Each scene shows the same named points in several views. A view is turned or mirrored, shifted and resized as a whole, has a little noise and may leave points out.
In the rows, zero is written as 128.

Scene 1
View 1
<237>: [ 95 117 119 123 105 132 119 119  99 178 118 196 122 123 122 103 167 161
 127 163 174 118  91 191 118  79 135 129]
<184>: [ 97 133 113 152  62 158 122 125 122 134 125 145 144  93  83 170 108 183
 147 131 169 114 150 149  84  99 129 105]
<65>: [110 127 137 129 113 108 101 129 125 144  96 162 144 129 112 116 145 131
 136 144 152  96  88 181 125 109 130 107]
<26>: [124 143 141 149  92 104  89 137 154 100  85 115 173 121  86 163  95 119
 148 116 133  77 117 151 115 138 125  82]
<216>: [ 97 105 130 135  82 122 102 144 138 108 103 109 149 121 114 159 109 138
 131 133 154 112 128 163 135 113 117 106]
<40>: [ 75 161 165  92 136 100  99 147 140 109 121 130 146 126 121 129 117 146
 161 117 118 127  67 197 114  98 134  81]
<94>: [ 68 124 139 133 101 163 118 139 116 131 126 147 126  97  94 136 129 183
 177 141 163 134 134 170  75  86 119 106]
<224>: [115 110 126 156  74 125  98 140 143 109  92 112 157 116  93 165 104 131
 137 131 156  91 141 148 121 126 116 103]
<232>: [140 139 127 149 101  95  94 121 135 143  80 164 165 133  98 128 134 111
 127 138 146  66  91 165 126 129 135 100]
<20>: [ 98 116 121 129  68 122 107 138 138 112 115 111 152 116 114 171  99 150
 121 126 155 118 127 164 135 106 126 105]
<77>: [104  89 143 158  87 121  88 160 154  81  80  77 157 121  97 165  98 114
 154 131 150  96 152 147 129 137 100 100]
<128>: [100 142 134 143  89 134 106 135 134 120 111 136 152 106  87 155 110 157
 157 125 149 103 124 159  93 111 128  92]
<263>: [ 63 105 159 126 137 147 107 152 116 134 109 152 116 116 109  98 157 153
 185 157 159 132 111 189  91  89 110 113]
<64>: [ 94 135 115 124  66 133 118 125 125 134 130 139 145 108 109 166 108 172
 122 126 159 122 120 166 117  94 135 105]
<196>: [121 102 125 153  78 114  96 137 142 117  86 117 159 125 104 155 114 119
 123 137 159  86 130 153 138 129 117 109]
<32>: [ 62 130 136 115 101 154 122 137 112 140 140 155 121 103 111 131 134 189
 161 140 163 145 115 184  89  74 129 110]
<177>: [111 134 117 144  82 134 113 119 118 154 109 170 144 112  95 138 134 159
 134 142 166 101 116 164 102 102 134 110]
View 2
<64>: [118 115 108 145 139 144 131 144 138 154 161 106 118  65 138 121  91 132
 153 113 150 171 155 148 111 122 159 101]
<40>: [163 171 137 131  94 104 148 123 130 167 156 121 141  76 151 136 166 101
 139 136 144 133 121 135  74  94 160  95]
<26>: [150 104 121 143 160 160 119 105 130 165 105 127 181 102 140 141 126 149
 135 101 119 112 139 136  83 101 188 107]
<237>: [ 92 161  80 134 110  92 165 157 109 149 194 118 100 115 193 106  97 152
 160 150 170 156 138 147 117 159 148 136]
<196>: [102  97  99 146 175 159 130 120 116 172 111 122 173 105 154 121 112 137
 163 112 142 125 140 137 105 127 177 118]
<224>: [114  80  94 156 174 162 125 118 130 165 115 114 172  96 143 131 106 144
 146 103 140 128 143 132  97 125 183 120]
<263>: [114 130  69 158 104  74 174 138 131 153 187 103 137  93 169 133 144 113
 123 147 184 132 115 112  72 147 164 147]
<232>: [128 145 112 125 147 141 132 119 104 162 123 142 158 143 179 118 114 178
 156 122 122 109 138 152 104 127 177 122]
<184>: [127  80  85 162 143 145 128 142 153 138 169  96 119  66 132 134  70 156
 123  97 152 170 162 138  97 136 173 122]
<177>: [116 123  90 144 135 129 139 140 126 143 166 116 120 104 164 121  84 169
 142 120 147 151 150 146 107 142 167 128]
View 3
<232>: [101 124 126 123 128 105 124 120 122 154 120  83 132 134 131 117 149 139
 148 152  91 154 105 125 118 146 154 131]
<26>: [ 91 134 136 142 143 136 128 112 100 149 125 101 149 109 132  80 157 140
 136 170 140 161 111 120 113 128 177 130]
<64>: [136 130 153 139  95 166 133 137 119 142 124 112 135 125 140 105 130 118
 110 137 137 122 141  90 132 134 149 149]
<128>: [115 124 159 133 120 153 140 122 112 163 129 124 128 130 134  94 128 129
 122 140 143 139 131 125 120 125 160 128]
<20>: [118 144 151 146 104 159 130 135 117 132 125 116 156 111 130  97 149 126
 121 142 147 130 121  91 130 134 162 158]
<224>: [ 99 145 158 141 123 139 124 135 108 142 122 119 134 106 130  85 162 144
 135 141 141 136 102 121 114 126 170 149]
<237>: [136 114 153 110  78 127 143 134 155 166 131 114 125 165 121 153 107 112
 131  99  89 118 129 115 140 154 123 144]
<177>: [129 121 156 126 101 139 133 134 124 158 123 109 111 139 138 116 128 128
 124 125 112 126 129 120 126 135 142 137]
<196>: [ 97 148 151 138 118 128 123 135 118 136 122 112 146 109 124  98 166 142
 141 140 129 137  94 114 117 136 166 156]
<263>: [107 118 170 114 102 145 163 110 150 186 146 158 157 160  96 127  99 112
 138 101 138 134 125 138 134 142 146 130]
<40>: [109 114 121 129 123 156 159  86 130 166 141 112 197 149 109 116 106 100
 129 160 137 166 147  99 138 148 157 120]
<65>: [109 122 137 120 111 121 137 117 138 162 129 103 148 145 118 129 129 123
 142 134 103 145 116 118 129 150 146 137]
<94>: [128 119 179 128  99 171 155 124 127 174 138 154 130 145 122 105 102 115
 114 110 155 122 144 127 131 124 148 130]
<32>: [137 115 167 123  88 169 156 122 138 171 139 141 140 155 121 123  95 106
 113 110 140 122 151 110 140 136 139 135]
<216>: [106 145 154 140 109 149 133 130 122 139 128 124 163 113 120  99 149 130
 131 138 145 134 110 102 126 136 164 157]
<184>: [136 128 176 139 103 169 134 143 106 154 124 129 102 123 148  89 129 131
 106 127 150 115 140 117 121 116 152 139]
<77>: [ 79 156 163 145 133 142 130 126 110 140 129 140 168  95 110  76 171 144
 144 144 165 144  87 123 112 127 183 155]
View 4
<94>: [136  82  82 122  99 122  78  80 104  90  93  66 154 124 135 152 101 144
 137 121 132 117 130 126 100 155 116  97]
<20>: [125 114 126 134 105 141 100  69 110 133 126 109 160 148  99 113 135 113
 141 137 152 149 108 133 152 113 146 157]
<26>: [148  99 134 170 125 191 112 115 117 175 100 110 128 132  99 126 114 102
 152 110 172 167  92 164 152 130 185 147]
<232>: [162 102 154 185 120 142 120 149 112 158  55 135 131 106  69 105 124  94
 179 123 154 166 113 129 162 150 147 121]
<263>: [155  83 102 112  49 118 106 117  97  89  59 106 150 107 133 166 106 162
 153 120 159 116 136 119 101 184 108  89]
<40>: [119  97 160 130  59 169  91 111  84 111  73  81 165 104 133 111 130 179
 178  72 183 139 124 148 167 165 169 117]
<224>: [154 104 112 153 123 154 115  96 123 161 115 127 135 146  91 138 115  87
 134 146 153 158  96 144 131 120 153 150]
<237>: [145 100 132 139  86  64  99 120  94  81  43 115 160  99  86 106 129 130
 177 138 124 129 153  82 140 165  78  85]
<77>: [157 106 107 130  86 179 133  93 123 170 131 148 134 157 105 167 116 103
 123 151 181 156  82 157 119 124 165 169]
<32>: [127  90 103 118  88 103  75  82  95  76  80  69 166 115 128 129 115 154
 154 117 130 116 141 112 120 159 104  93]
<65>: [152 100 147 153  87 123 114 134 100 125  56 125 146 105  89 114 126 123
 176 120 156 148 127 119 153 160 129 111]
<196>: [153 111 128 151 106 147 125 105 119 160 106 146 138 141  81 128 126  90
 145 149 161 160  99 135 143 124 146 155]
<216>: [137 112 124 130  89 145 113  84 110 138 117 125 153 145  99 131 129 116
 141 140 163 149 106 134 142 125 145 154]
<177>: [146  96 113 159 131 107  91 106 109 116  74  95 146 117  90 112 114 104
 157 135 123 143 129 113 136 144 114 106]
<64>: [119 107 120 140 123 120  79  67 104 110 111  81 164 136 102 100 128 119
 149 130 129 141 123 120 151 120 130 132]
<128>: [141  91 107 153 127 153  87  95 112 133  97  79 142 128 113 131 107 116
 145 117 143 144 111 144 130 139 151 120]

In a view up to two points have been moved. Name them for each view, in the order of its rows, or write none.
view 1 | <224>, <32>
view 2 | none
view 3 | <128>
view 4 | <77>
